Points on a hilly landscape, in no order, each with its height.
From any point a climber steps to the highest of the 2 points nearest to it. It stops when none of these is higher. Distance is the straight distance between rows; heights are no part of it.
k525: [147 134 135 117 126 155 121 139 113  52 200 138 175 171 127 147 107 148
  62 156 137 156 166 119 133 177  81 164 192 147 145 138 153  95 143]  height 0.85
k738: [138 130 136 141 133 135 166 116 142 141  99 122 115 138 213 100 118 124
 132 119 131 155  92 115 123  75  98 135  77  78 120 110  66 114  62]  height 5.41
k758: [139  85 162  98 149  53 102 136 156 176 137 113 161  91  54 152 129 112
 127 130 121 147 122 121 138 143 189 139 138 119 139 145  81 110 116]  height 3.46
k553: [106  97 127 178 104 157 104 146 125  61  86 107  80  68 178 108 135 132
 100  85  93 104 173 125 132 134 149 177 146 132 134 143 112 129 119]  height 1.93
k746: [122 100 158 131 135 130 133 110 197 151  93  75 139 123 187 116 111 134
 133 155 102 128 125 128 112  74 169 110 105  92 130 122 114 134  67]  height 4.95
k554: [ 84  99 146 151  96 155 128 120  74 113 128  93 124 125  30  99 132 127
 129 142 149 155 141 160 169 151 141 159 130 115 124 175 201 171 163]  height 3.35
k12: [175 154 100  71 163  72 138 116 169 195 134 157 187 157 114 177 114  97
 150 145 135 116 106 110 122 141 149  73 128 125 157  96  81 108 114]  height 1.99
k463: [136 144 138 166 114 222 130 120 130 120 124 125  95 112 180  91  75 132
 125  96 136 132 142 138 119  77  73 115 104 147  98 103 115 135 110]  height 5.46
k405: [155 114 204 137 126 175 151 110 140 115 154  88 151  97 125  94  65 146
  92 139 171 200 127 144 101  99  99 152 101 110  86 131 113 116  94]  height 2.12
k698: [156 144  99 121 145 185 152 127 171 160 135 126 146 190 140 136 104  90
 158 128 129 121 114 147 132  46  90  69 113 101 103 102 120  97  65]  height 0.28
k112: [132 185  70 138 102 151 149 116  25 109 101 165 103 131 150 145 133 155
 157 106 150 118 143 119 133 166  80 101 124 162 104 136 152 184 170]  height 3.44
k94: [108  93 145 121 139  60 106 152 162 133 172 146 128 163  58 129 173 112
 113 120 109 131 147 117 152 161 179 181 154 126 151 155 132  96 157]  height 4.42
k227: [113 139 102 110 121  67 161 142 121 141  86 154 113 130  98 148 208 117
 189  71 108 105 125 116 153 128 177 126 100 123 183 137 125 141 175]  height 4.90
k35: [131 135 114 173 113 212 103 145 106  89 158 123 129 148 101 122  86 129
  96 113 133 121 147 127 153 115  83 165 153 128  95 145 148  97 110]  height 2.60
k245: [119 152  87 117 162 114 148 100 185 201 132 112 119 172 214 136  92  83
 111 171  96 103 109  98  97 121 152  85  80 127 119  97  95 115  86]  height 2.83
k375: [145 163 121 114 116 128 130 126 103 123 112 164  97  63 170 129 119 163
 149 106 139 124 148 160 105 149 108  71 115 191 145 102 135 166 189]  height 5.53
k111: [ 93 128 151 130 131 105  96 140 152 137 173 124 143 139  94 105 140 141
 103 193 170 172  67 129 105 162 138 141 114 122  99 145 166 131 145]  height 2.19
k755: [116 106 144 119 112 138 165  88  74 124  87  88 162 101  95 130 136 152
 163 152 116 139 159 184 131 156 144  81 138 156 143 170 202 199 146]  height 4.25
k285: [ 73 129 110 158  97 123 114 150 111  93 118 153  90 125 135  83 184 142
 119 144 142 127  79 100 139 142 114 208 119 102 110 149 131 141 139]  height 4.09
k859: [ 85  94 164 116 149  99 116 123 116 205 101  72 128  77  54 132 135 135
 153 166 139 143  80 128 130  85 193 117 105  93 134 157 120 161 119]  height 5.24
k807: [ 96 125 112 146 132 125 112 113 148 154 107 123  72  77 216 103 101 119
  97 148 117 127 123 116  87 139 134 110  92 151 113 104 101 141 115]  height 2.92
k748: [150  91 126 114 141 103 143 125 160 104 107 121 154 145 125 170 121  94
 133  95  66  90 178 122 138 128 176 155 175  98 155 131 110  97  83]  height 2.50
k776: [146  98 126 105 139  87 163 144 127 122 123 142 151 176  85 142 166  82
 136  88 110 135 129 122 180 101 109 188 138  72 143 135  91  74  93]  height 4.15
k198: [164 132 129 125 109 184 143 126 113  44 159 119 167 175 154 127  99 155
  83 132 106 143 188 147 143 138  79 158 162 136 156 140 166 121 138]  height 0.97
k293: [157 146 128 104 130 143 175 130  88 107 178 146 165 174  39 171 126 109
 119 133 181 151 112 160 169 158  77 121 158 103 111 134 164 110 154]  height 3.39
k59: [ 96 104 179 138 121 121  99 148 180 125 193 111 155 164  63  93 133 130
 101 180 157 185  70 139 115 147 144 156 119 114  83 147 154  86 112]  height 2.07
k394: [139 179 128 121 122 124 136 122  84 163 131 169 105  96 164 125 135 153
 153 120 178 162  74 132 112 128  75  88  78 136 125 102 106 157 173]  height 5.00
k994: [137 186  98 138 106 142 104 144  29 105 152 178  88 106 109 154 126 138
 102 113 187 121 121 100 126 171  71 159 139 154 104 121 135 132 183]  height 4.49
k683: [124 123 113 150 134 174  94 144  78 102 128 113 116 136  64 147  96 118
 102 113 127 103 170 113 168 128 128 161 170 115 106 159 140 107 106]  height 2.75
k2: [124 109 144  92 131  48 136 129 105 163 162 153 158 110  32 128 146 129
 118 155 187 185  83 127 141 186 144 155 126 111 131 148 117 134 171]  height 5.72
k404: [177 133 186 104 143 142 128 112 142 133 177 133 151  77  86 154  78 145
  95 114 181 147 154 166 100 150 111  67 140 168 134 118 146 124 162]  height 4.87
k113: [101 142  96 122 106 114 146 158 133  87 153 158 141 218 115 128 193 108
 138 140 116 108  98 113 156 127  96 179 164  95 134 128 171 115 141]  height 4.28
k210: [105 151 112 130 156 142 129  97 148 222 129 101 105 132 174 121  68 103
 119 185 125 119 113 119  96 101 151  76  77 131 101 113 100 144  81]  height 2.71
k778: [152 106 172 120 119 130 139 165 142  87 158 140 137 134 115 124 152 127
 115  79 109 151 161 118 158 117  96 178 141 129 164 107 126  79 150]  height 1.76
k39: [123 133 126 175 118 200 141 102 105 139 102 107 100 127 194  85  87 132
 144 117 126 147 120 123 136  79  90 135  87 110  78 126  95 147  83]  height 5.64
k556: [174 122 176 115 148 129 123 102  86 140 169 135 141  69  78 147  70 139
  71 131 193 155 137 139 107 182  97 106 135 147 111 130 123 133 144]  height 5.10
k552: [176 126 111  96 158 115 140 136  96 127 174 163 168 165  74 159 104 100
 104 129 154 130 133 111 149 149  91 162 175 118 103 125 107  66  78]  height 3.06
k902: [148 123 172 133 122 212 143  97 150 108 136  73 171 160 128 113  59 151
 105 146 120 144 181 167 112 100 114  94 136 138 118 133 180 153  92]  height 2.32
k92: [101 110 152 112 139  76 129 136  99 192 121 116 133  94  30 122 131 122
 134 159 167 167  65 130 142 126 171 132 104  93 132 153 115 148 139]  height 5.42
k821: [107 118 113 123 146 156 124 106 169 162  99  89 145 157 125 115 136 124
 174 164  91 105 124 160 110  89 169  55 123 118 136 127 180 167 111]  height 0.42
k497: [179 112 140  97 149  91 164 140 156 120 136 147 153 131 136 137 140 100
 147  90 124 161 116 121 145  82  95 159 124 114 137 103  61  60  80]  height 3.98
k727: [135 129 139 143 152 101  67 138 128 185 164 140  89  72  93 123  89 110
  88 146 169 135  99  92 100 159 143 147 121 157  80 127  62  91 105]  height 3.47
k908: [114 153 101 141 122 114  97 172 141  86 174 171 118 200 143 145 180 111
 118 138 107  85 108  85 123 131 113 170 181 124 132 117 132  83 140]  height 4.48
k774: [122 144  94 121  98 138 153 125  50  67 135 152 148 181  87 140 165 146
 137 139 132 136 151 139 166 174 102 153 154 126 145 157 195 157 184]  height 3.84
k662: [152 127 130 111 142 150 134 147 157 135 132 135 147 146  90 156 135 106
 159  85 107 101 144 146 145  98 128  84 138 123 147 118 139 116 139]  height 1.73
k990: [154 183  55  90 154  93 135 118 133 204 128 163 156 163 134 176 124 105
 154 152 146  87  96 111 126 144 135  62 123 133 147 102  92 134 129]  height 2.11
k503: [158 147 138 119 125 120 112 127  62 118 164 155 129  70  78 160 108 147
  78 118 191 138 135 105 123 193 102 152 152 152 121 132 111 107 171]  height 4.79
k421: [151 124 105 126 158 129  87 132  89 136 153 138 132 138  72 168  84 106
  95 136 142  98 152  97 142 151 131 150 174 129  92 149 121  97  89]  height 2.90
k926: [132 140 139 114 134 106 117 133 144 127 180 146 162 148 103 125 121 138
 105 154 156 156 107 135 104 163 118 119 140 132 125 114 154 120 150]  height 2.33
k432: [143 150 150 150 108 207 157 133 148  82 160 112 159 188 134 106 106 118
 125 135 160 172  95 165 136  76  45 140 113 119  84 117 144  88 105]  height 0.15
k656: [111 120 102 119 113 113 175 146  95 116  94 143 108 184  69 132 203  96
 193  48 117 116 137 136 204  78 120 165 119  88 146 138 130 123 141]  height 4.52
k516: [159 101 210 125 126 174 126 105 167 116 129  57 172 123 128 102  57 141
 105 144 119 155 177 147 108  73 131 122 115 124 107 132 135 123  75]  height 2.23
k222: [ 72  68 134 146 105 123 121 127  80 116 123  99 119 151  35 106 154 133
 109 133 130 149 179 128 187 147 158 212 145 107 139 178 170 140 151]  height 3.14
k416: [ 77  92 145 162  95 124 109 157 182  60 147 119  98 155 141  99 191 139
 113 114  80 109 151 135 134 139 149 165 142 137 174 145 179 121 162]  height 3.81
k728: [121 176  89 114 113 110  97 179 119 106 147 178 112 176  80 172 177 120
 144  97 125  74 122  97 138 134 131 148 176 161 148 121 143 102 187]  height 4.70
k166: [127 134  94 149 108 165 143 132 123  39 135 128 138 192 194 145 149 143
 109 124  81 101 177 120 138 145  97 162 175 140 161 122 174 118 134]  height 1.10
k123: [ 97 113 142 145  96 134 117 118  85 118  55 114  72   5 159 105 126 160
 138 129 132 128 143 138 114 144 152 128 106 154 122 152 118 174 137]  height 1.97
k544: [119 146 171 145 104 162 108 161 178  75 202 134 126 165 151  98 145 145
 103 146 138 153 100 125  90 114  85 141 139 164 115 103 156  91 148]  height 3.33
k750: [125 120 164 133 111 153 153  82 137 112  96  84 134 102 229  85  83 170
 130 161 117 159 151 168  90 121 112 106  99 145 116 134 138 186 115]  height 4.78
k476: [129 129 136 112 124 101 183 120 154 131 104 133 140 152 198 113 187 134
 172 113 122 164  63 145 143  81 102 135  78  66 167 110  82 123 107]  height 5.20
k571: [110 125 158 142 115 162 115 140 165 130 123 121 119 104 145  95 139 154
 149 123 123 151  94 146 114  98 120 102  97 119 138 117 147 141 145]  height 5.44
k593: [155 161 129 113 127 119  97 157 137 127 125 173  88  48 143 153 134 137
 127  80 131  83 147 130 103 130 126  87 135 193 151  86  91 125 203]  height 5.28
k514: [158 124 130 108 154  81 107 132 120 195 107 134 129  50  63 168 111 112
 131 103 139 113 126 115 137 128 179 117 126 123 134 128  64 122 122]  height 3.42
k641: [112 116 146 132 139 120  98  99 161 157 144  83 156 155 180 105  75 131
  84 204 131 152 127 122  85 129 140 129 108 128  79 127 125 125  66]  height 4.61
k901: [119 166  92 149 114 180 125  86  51 134 115 134 101 104 151 112  98 138
 118 143 154 124 143 143 127 170  86  90 117 165  87 136 154 185 150]  height 3.27
k412: [166 140 100 115 128 141 157 127  97 113 106 138 152 164 115 165 137 123
 164  73  98 100 165 133 160 113 113 115 144 111 139 125 136 133 131]  height 1.64
k733: [105 140 109 149  87 123 192 115  91 113  75 141 115 131 182 100 187 151
 202 115 115 156  81 129 149 128 109 134  83  99 134 144 130 181 127]  height 4.80
k598: [173 129 118 122 134 157 134 159  98  60 151 148 139 145 112 160 128 120
 108  65 100 113 202 100 170 120 102 174 174 132 166 130 119  69 133]  height 1.65
k400: [100 134  88 135  93 140 166 130  88  76 118 140 139 213 102 114 189 121
 152 141 118 136 122 136 168 149 106 179 135 105 148 160 196 165 167]  height 4.05
k57: [150 129 133 108 141 137 152 141 171 153 119 128 143 141 111 147 141 109
 182  89 120 135 101 154 141  57 125  74 101 110 160 109 115 125 135]  height 1.81
k644: [120 120 153 134 113  81 133 174 198 116 161 159 112 156 126 128 209 106
 153  82 112 112  98 109 137  88 126 150 120 141 178 100 114  83 166]  height 4.84
k831: [123 140 132 151 112 157 121  97 164 106 139  99 164 179 193  89  94 146
  81 191 127 146 138 138  98 143  93 144 114 124  89 125 151 126 102]  height 4.75
k616: [118 123 126 151  96 215 142 126 138  76 114 103 138 161 125 109 140 145
 155 101  78 122 181 164 146 101 119  98 137 145 153 151 203 154 144]  height 1.48
k246: [160 122 126 103 158 110  95 135 175 130 161 132 184 169 116 148 101 110
  98 154 109  96 150 119 113 157 160 110 174 151 131 130 138  85  93]  height 0.65
k53: [129 129 101 131 145 121 117 119 209 149 136 121 162 214 188 134 110 108
 124 180  97 102 117 110 106 124 142  94 133 130 112 106 134 109  76]  height 2.98
k175: [146 172 108 116 141 104  66 174 143 138 155 164  91  93 112 166 127 123
 114  93 131  74 148 112 107 143 144 102 163 190 136 104 116 107 176]  height 5.07
k33: [ 99 109 167 154 102 110  85 158 178  91 150 132  95 108 141  92 174 143
 106 118 102 134 126 132 121 136 137 162 132 146 147 131 147 114 165]  height 3.64
k603: [191 148  97  96 150 149 155 112  86 133 156 144 175 174  60 174 100  89
 125 122 174 137 122 140 155 126  68 111 151 110  91 115 128  90 100]  height 3.21
k25: [126  99 107 142 132 156 131 145 174  64 128 123 143 188 166 160 139  94
 119  87  66  80 170 107 147 110 156 172 181  98 157 127 136  80  88]  height 2.35
k399: [108 117 124 125  93  95 160 139 111 101 100 161 110 166  97 119 210 125
 183  66 110 132 157 140 175 123 140 144 115 130 170 134 157 139 185]  height 4.71
k37: [122  66 146  97 125  72 142 113 104 116  91 103 147 106  86 128 154 130
 120 117  91 124 191 145 155 159 181 164 144 123 170 147 152 144 142]  height 2.77
k548: [134 130  91 132 162 160 114 115 115 165 143 107 135 166 110 136  79  95
 111 150 133 111 131  95 130 108 127 128 135 109  77 122 116 103  62]  height 2.74
k135: [124 100 185 116 112  79 149 135 206 121 150 126 139 159 126  92 184 133
 147 109 109 175 110 133 133  95 128 130  93 114 177 106 138 106 153]  height 5.03
k336: [ 70 126  84 196  98 171 102 141 138 103  78 112  71 130 149 103 179 127
 158 128  96  83 103 117 134 109 155 129 117 119 107 157 170 157 115]  height 5.09
k805: [101 142  89 154 129 115  92 141  92 142 139 143 109 130 128 111 130 131
 102 173 167 129  83  88 135 160 108 184 126 107  79 138 120 125 121]  height 3.85
k998: [ 67 130 102 158  99  78 105 163 133  84 123 153  75 136 145 103 219 125
 120 125 117  95  86  90 128 158 144 215 135 114 129 149 127 122 159]  height 4.29
k943: [121  84 154 121 119 109 123 137 187  81 146 111 160 184 128 120 161 122
 107 127  68 126 176 141 146 142 159 143 160 130 177 144 172  97 141]  height 4.02
k297: [101 129 145 172 102 161  84 164 162  64 165 130 100 136 174  89 145 148
  82 138 110 121 119  98 109 123  94 180 149 149 117 119 134  89 130]  height 3.45
k581: [156 118 137 107 157 152  98 131 148  81 204 131 184 190 118 139  77 135
  67 168 124 131 161 113 112 168 124 142 192 168 125 133 143  63  92]  height 0.75
k16: [153 162 135 154 127 183 109 134 128 119 161 149  89 124 188 110  98 127
 109  97 141 113 146 117 104 108  68 130 124 181 108  74 109 109 142]  height 5.25
k492: [109  95 123 114 135  86 117 153 156  84 162 137 152 200  90 156 157 113
 110 129  75  99 176 111 168 157 174 170 188 130 179 158 161  96 152]  height 4.21
k64: [131 108 129 179  98 198 143 119  87  52  93 101 103  87 164 120 113 150
 114  75  89 118 183 133 147 119 102 187 141 118 136 151 131 136 114]  height 1.79
k237: [141 121 183 127 149 148 115 116 123 186 103 108  99  35 126 107  63 151
 121 120 163 140 125 154 102  93 140  76  91 146 126 116  98 160 133]  height 3.58
k188: [177 131 178  91 141 143 117 123 188 117 169 134 164 108 123 136  91 142
 111 123 138 137 175 172  88 120 135  44 135 184 156 112 156 129 156]  height 4.69
k396: [186 127 163  89 157 112 158 106 133 157 104 139 122  52 179 126  73 145
 125  80 122 118 187 142 104 114 119  94 116 148 159 100  66 146 108]  height 3.69
k768: [105  94 124 120 140  58 111 113 162 116 115 114 165 136 182 111 130 133
  88 183  98 126 131 116 100 176 167 169 145 101 121 139 134 127  93]  height 3.37
k564: [151  79 157  92 140  91 156 110 104 117  89  87 157 107 105 153 112 123
 127  99  75 121 209 142 148 128 169 155 159 101 162 151 138 128 103]  height 2.64
k106: [122 101 173 123 154 106 120 106 106 199 114  78 138  83 105 111  85 135
 117 179 165 172  89 111 111 108 146 149 105  85 106 138  84 132  65]  height 5.01
k121: [120 129  95 125 119 123 167 114  70 127  57 110 137 119 117 135 164 135
 180 141  97 108 149 144 145 144 162  99 129 128 137 158 176 187 118]  height 4.45
k935: [126 144 123 158 108 168 111 100  77 101 138 122 123 110 160 103  83 152
  56 164 165 146 133 131 104 174  66 151 127 150  91 125 148 152 150]  height 3.01
k620: [ 95  77 118 136 112  78 147 121  52 123  68 105 105 119  50 137 164 128
 142  88 110 133 184 119 185 145 180 194 138 114 141 187 147 145 133]  height 2.95
k419: [108 112 136 135 130  81  98 135 178 115 112 139 112  79 212  99 132 150
  80 162 115 123 134 123  80 167 143 158 136 138 119 113 103 121 140]  height 3.12
k642: [115 110 138  98 132  74 143  94 129 147 104 112 164 101 132 116 140 151
 132 196 120 150 115 151 112 169 166 107 133 117 144 145 160 186 147]  height 3.83
k461: [ 72 118  76 179 111 149  90 150 139  71 111 127  82 162 152 140 177 108
 125 128  87  55 132 108 135 140 175 177 165 117 120 166 160 122 119]  height 4.81
k999: [134  96 174 121 129 153 149  92 151 132  84  76 143  79 183 111  95 157
 153 128 101 140 160 158 109  86 145  94 111 125 147 133 132 173 104]  height 4.76
k817: [164 142 110 112 162  91 103 125  94 190 131 150 113  70  93 150  96 123
 117 117 164 123 108  92 118 142 138 128 113 136 111 114  52 112 117]  height 3.57
k345: [ 95 120 130  94 124  96 144 105 115 155 107 125 153 104  84 128 158 151
 169 164 136 147 109 173 133 161 173  64 112 148 160 152 176 200 185]  height 4.04
k76: [169 140 175 133 127 146 134 130 124 118 163 146 124  77 143 107  95 148
 103 121 169 187 107 121 109 128  74 155 107 139 102  99  94 103 125]  height 2.00
k719: [170 146 115  85 151 111 156 135 174 185 123 150 149 156 142 149 126 109
 182 112 139 130  82 137 128  72 123  56 101 113 169  86  65 111 106]  height 1.88
k703: [164 128 122 129 123 169 127 143  99  87 116 137 124 104 126 160 112 133
 122  51 107 103 201 132 155 117 104 129 151 146 146 117 130 113 141]  height 1.55
k103: [145 132 140 119 138  72  99 159 141 118 173 165 125 111 144 135 151 130
 112 134 123 120 112  84 104 164 122 181 155 156 130 105  83  88 147]  height 3.94
k371: [139 131 108 107 143 169 149  98 149 186 114  96 160 188 129 137 100 110
 176 154 126 126 111 154 135  63 123  50 112  86 114 119 145 140  74]  height 0.34
k715: [168 145 132 114 137  71 120 139  96 138 137 179 123  69 142 137 129 139
 112 116 147 132 115  82 119 157 111 174 126 135 128 105  52  98 136]  height 3.76
k69: [ 81 111 113 158 114  87 121 151 152  76 122 141  94 149 171 135 199 109
 114 108  90  90 115  94 131 151 164 220 164 105 135 149 116  94 127]  height 4.51
k180: [131 172 107 109 127 106 145 137  88 169 145 178 115 121 115 146 149 130
 164 128 198 158  43 119 122 132  78 101 103 117 124  95  83 137 173]  height 4.82
k56: [164 184  61 107 151 129 140 121  98 176 125 162 130 178 120 173 120  90
 153 114 150 100 101 107 139 119  85  85 119 124 114  99  97 108 119]  height 2.24
k226: [138 130 169 133 144 150 108 138 132 171 138 120 110  52  68 129 108 137
 145 100 181 155 100 143 124  99 136  76  97 141 126 123 115 150 162]  height 3.73
k940: [119 127 102 131 167 132 118 114 131 211 109 103 121 140 122 136  83  90
 138 164 129 108 100 106 118  88 147  99  99 108  95 125  93 131  61]  height 2.61
k904: [193 128 161  99 155 106 157 128 147 147 109 146 142  90 159 140 113 118
 145  71 121 139 134 125 121  90 118 123 101 119 155  83  51 106 101]  height 3.82
k93: [125 117 119 154 105 209 142 104 130  89  86  93 119 119 170 114 115 133
 155 107  78 104 175 163 127  98 128  85 140 155 135 136 176 162 111]  height 1.56
k241: [127 166 114 135 128 129  85 187 124  91 178 167  95 137 102 171 163 134
 120  99 118  79 143 102 122 122 132 120 186 192 145 107 140  86 199]  height 4.86
k330: [137 174 102 119  95 158 169 111  35  80 127 156 141 139 118 154 141 163
 154 108 157 130 139 153 151 188  71 116 143 142 133 143 177 177 194]  height 3.63
k899: [118 129  80 143 156  93 100 140 145 157  93 134  84 104 156 163 133  82
 134  96 110  69 121  86 123 122 184 143 138 110 113 124  63 103 101]  height 4.53
k295: [ 95  88 139 150 113 118 123 103 109  95  56  92 100  44 179 100 124 154
 115 144  98 132 158 137 116 148 161 159 132 138 122 151 127 161 105]  height 2.10
k77: [105 140  79 139  87 109 189 116  72  98  41 140 121 144 164 133 207 135
 202 111  95 120 127 129 150 150 139 123 115 123 137 160 163 177 125]  height 4.63
k702: [144 142  88 115 133 149 152  94  72 169  94 120 138 131 115 152 108 130
 175 130 140 122 124 148 139 115 120  76 120 110 112 130 153 182 116]  height 4.24
k306: [114 104 150 144 144 108 111 131 195 164 108 100 101  95 158 115 143 121
 143 122 118 121  90 125 108  75 180  99  90 101 141 117  88 122  93]  height 5.12
k283: [ 89 111 129 127 113  90  98 143 122 149  80 139  74   7 130 110 146 154
 129 135 134 128 117 155 119 147 175 106  99 162 135 140 105 162 164]  height 1.86
k798: [118 166 104 119 133 114 147  99  96 173  95 148  80  76 203 114 122 153
 155 143 149 135 107 152 107 148 116  57  72 171 142 111  95 187 162]  height 5.26
k466: [139 141 125 149 129 211 115 118 137 111 177 108 147 173 108 127  62 128
  87 148 143 125 157 139 124 119  96  92 160 147 107 122 167 120 103]  height 2.45
k366: [112 112 146 121 121  42 135 160 156 115 152 161 111 145 103 133 215 102
 142  81 112 128 122 103 146 124 144 195 139 119 178 123 101  94 170]  height 4.65
k665: [123 100 185 109 160 106 112  97 154 179 127  67 161 118 138 118  62 141
  96 200 139 146 135 127  83 114 157 119 122 120 107 132 112 131  69]  height 4.77
k13: [134 154 131 129 116 157 157  73 125 130 134 117 150 153 218 102  86 156
 111 166 134 170 145 159 103 156  71 103  98 144 102 118 140 169 142]  height 5.04
k22: [143 149 103 144 138 156 113 139 157 123 124 140  93 118 190 136 126 113
 134  97 108  79 161 109 105 118 134 110 141 151 136  85 115 121 133]  height 4.99
k361: [127 142  76 148 145 129 118 140 155 148  80 131  83 104 182 173 138  86
 150  77  96  58 151 115 112 115 183  96 132 134 128 112  94 122 108]  height 4.74
k630: [118 132 169 137 136 143  95 144 192 160 125 121  93  91 161  97 130 150
 127 119 140 147  88 134  93  86 146  88  74 136 140 105 103 125 129]  height 5.29
k694: [120 130 133 133 114 140 146 136  95 118 160 136 138 142  34 132 141 130
 139 122 168 156 114 158 159 141 107 135 128 101 121 140 172 132 177]  height 3.59
k819: [153 145 135 103 122 147 183  92  45 152 109 114 136  91 103 157 102 138
 188  98 178 161 115 167 153 127  94  57 101 115 121 145 133 191 160]  height 4.03
k145: [ 92 145 107 168 143 117  60 145 125 169 165 152  87 127 115 114 117 125
  92 182 164 129  70  81 104 169 133 150 117 145  68 137  97 103 110]  height 3.66
k435: [116 101 134  95 150  61 110 107 137 171 119 111 160 101  91 138 124 140
 114 176 126 123 117 131 114 171 181 126 139 126 135 144 123 145 126]  height 3.65
k783: [108 142  93 136 113 180 114 139 113  75 137 134 132 160 115 131 142 153
 123 150 110  99 173 162 143 152 133  84 167 173 151 153 218 153 172]  height 1.37
k240: [109 117 142 126 106  84 170 137 133 118 101 143 117 114 165  93 192 144
 171  98 116 160  87 125 148 117 123 170  84  81 161 130 100 137 141]  height 5.02
k224: [ 77 108 132 163 115 162 108 140 153 120 105 106  97 112 127  96 153 137
 144 127 106 115 100 134 133  92 155 126 113 111 118 148 158 148 127]  height 5.27
k784: [122 148 104 102 120  58 133 133  80 132 119 168 139 112  67 143 182 145
 144 129 152 135  98 118 145 188 146 154 123 114 135 143 139 156 192]  height 5.36
k531: [112 131 178 132 101 133 124 169 158  75 216 140 145 179  93 107 162 126
 106 138 143 169  92 126 115 116  91 154 150 163 131  97 156  63 171]  height 3.22
k945: [106 110 118 161 145 103  91 161 164 159 120 132  91 120 107 131 145  95
 130 123 110  96  84  86 127 109 169 169 123  88 105 142  81  87  80]  height 4.31
k523: [128 113 113 121 111 125 172 140  83 102 115 143 139 172  65 126 171  94
 142  89 141 150 136 135 197 100  85 195 139  77 127 142 127 102 129]  height 4.34
k142: [129 151 144 104 156 134 142  93 170 199 143 107 144 152 161 121  60 135
 112 197 153 150 120 145  83 105 139  43  79 153 113 107 128 150 109]  height 2.59
k379: [158 148 146 113 144 139 128 110 162 156 169 137 151 151 148 125  86 123
 113 160 168 157 111 137  99 133  99  78 108 152 112  99 133 120 113]  height 2.48
k875: [118 105 181 122 104 123 143 120 179 104 143 108 160 143 137  83 143 152
 125 144 101 186 130 164 118 125 126 132  99 125 151 127 173 144 157]  height 5.23
k971: [136 110 142 136 141  88  97 155 170 119 156 141 116 116 144 128 136 114
  94 135 118 123 105  86 108 150 140 193 140 125 111 121  76  66  93]  height 4.10
k651: [113 156 125 147 135 147 114 107 115 168 128 126  76  77 185  90  63 119
  67 165 129 124 145 120  97 159 103 119  96 176  85 124 110 142 128]  height 2.76
k337: [135 111 119 117 160 115  86 139 204 148 170 119 174 195  89 151 124 107
 136 159  97  90 131 137 122 133 185  87 168 134 134 143 161  94 100]  height 0.58
k794: [ 92 106 108 126 144  80 119 106 194 142 112 102 159 182 187 115 125 119
 121 210  90 103 111 120  93 156 181 121 138 101 120 137 146 149  83]  height 3.16
k704: [146 123 177 140 108 124 146 141 134  99 141 140 133  88 149  91 135 157
 114  97 132 176 131 130 128 125  85 177 111 124 142 108 102 127 158]  height 1.87
k853: [114 140  77 151 104 178 115 109 126  75 117 127 119 162 197 122 130 143
 111 154  94  99 177 140 121 165 118 119 169 159 132 134 178 149 142]  height 1.23
k341: [121 162  59 126 136 127 133 141 107 174 104 151 107 165 118 142 150 101
 176 128 146 100  71 107 149  97 122 107  99  92 113 121 103 148 124]  height 2.37
k51: [ 73  95 118 155 126 103 139 107 110 141  53  88  98  72 169 115 143 127
 134 161 104 114 104 109 117 136 195 160 128  98 117 152 108 164  80]  height 2.25
k605: [164 128 167 124 133 208 138 133 179 125 158 102 154 161 121 113  87 117
 132 100 140 148 130 154 132  57  96  90 112 121  98 103 135  85  82]  height 0.22
k325: [102 120  93 133 130 107 144 115 101 166  59 110 103  96 161 122 141 132
 167 148 121 109  96 120 127 106 168 112 108 103 141 135 105 166 100]  height 2.38
k813: [111 120 107 112 143 127  91 128 188 144 129 112 151 148 127 136 130 121
 139 160  93  88 145 154 113 125 175  64 160 148 146 128 179 145 133]  height 0.49
k735: [153 127 161 110 145  95 131 121  91 169 172 144 151  88  59 144  93 135
 104 165 201 175  76 120 116 178 123 124 119 116  99 124 100 118 138]  height 5.40
k622: [166 132 170 113 150 130 152  95 111 161 125 120 129  67 160 124  57 135
 104 120 160 145 164 131 106 114 111 100 100 145 121 114  89 150 107]  height 3.55
k993: [158 128 162 113 137 156 163 123 105 153 135 126 131  88  61 144 104 136
 175  77 172 159 111 171 153 110 122  65  98 124 130 129 133 149 170]  height 3.87
k863: [134 112 114 161 114 195 145 105  91  89  70  86 116  99 169 126  87 130
 147  91  81  99 192 123 136  96 122 142 145 119 117 139 127 155  77]  height 1.67
k707: [ 89 126  88 127 142 116 123 126 120 196  82 109 117 141 116 130 141 117
 180 151 129 108  70 111 137  86 170 114 101  70 118 143 104 155  81]  height 2.49
k606: [135 161  88  95 119  64 141 131  81 139  82 160 120 102 102 156 174 140
 165  95 132 107 111 120 139 154 148 128 117 127 146 130 110 156 157]  height 5.11
k528: [148 190  89 135 130 164  96 141  60 140 153 163  89 118 111 157 109 121
 110  89 169  94 142 104 119 143  78 100 139 170  95 106 129 120 172]  height 4.26

For each start below, name the point where the climber stops.
k598 | k694
k35 | k694
k940 | k694
k926 | k768
k727 | k571
k330 | k375
k904 | k2
k544 | k571
k237 | k39
k748 | k694
k971 | k39

Call two points neighbours if one is among the 2 nearest of the other. Go from one point of each pair to the other, from neighbour to neighbour, staying as high as possible. Name the lowest point that can't be avoided.
k375 and k768 | k651
k375 and k694 | k940
k571 and k2 | k641
k571 and k13 | k999

Two climbers start at each pair of points below. Name the first point that both come to, or write none.
k531 and k59 | none
k396 and k703 | none
k758 and k103 | k39
k715 and k622 | none
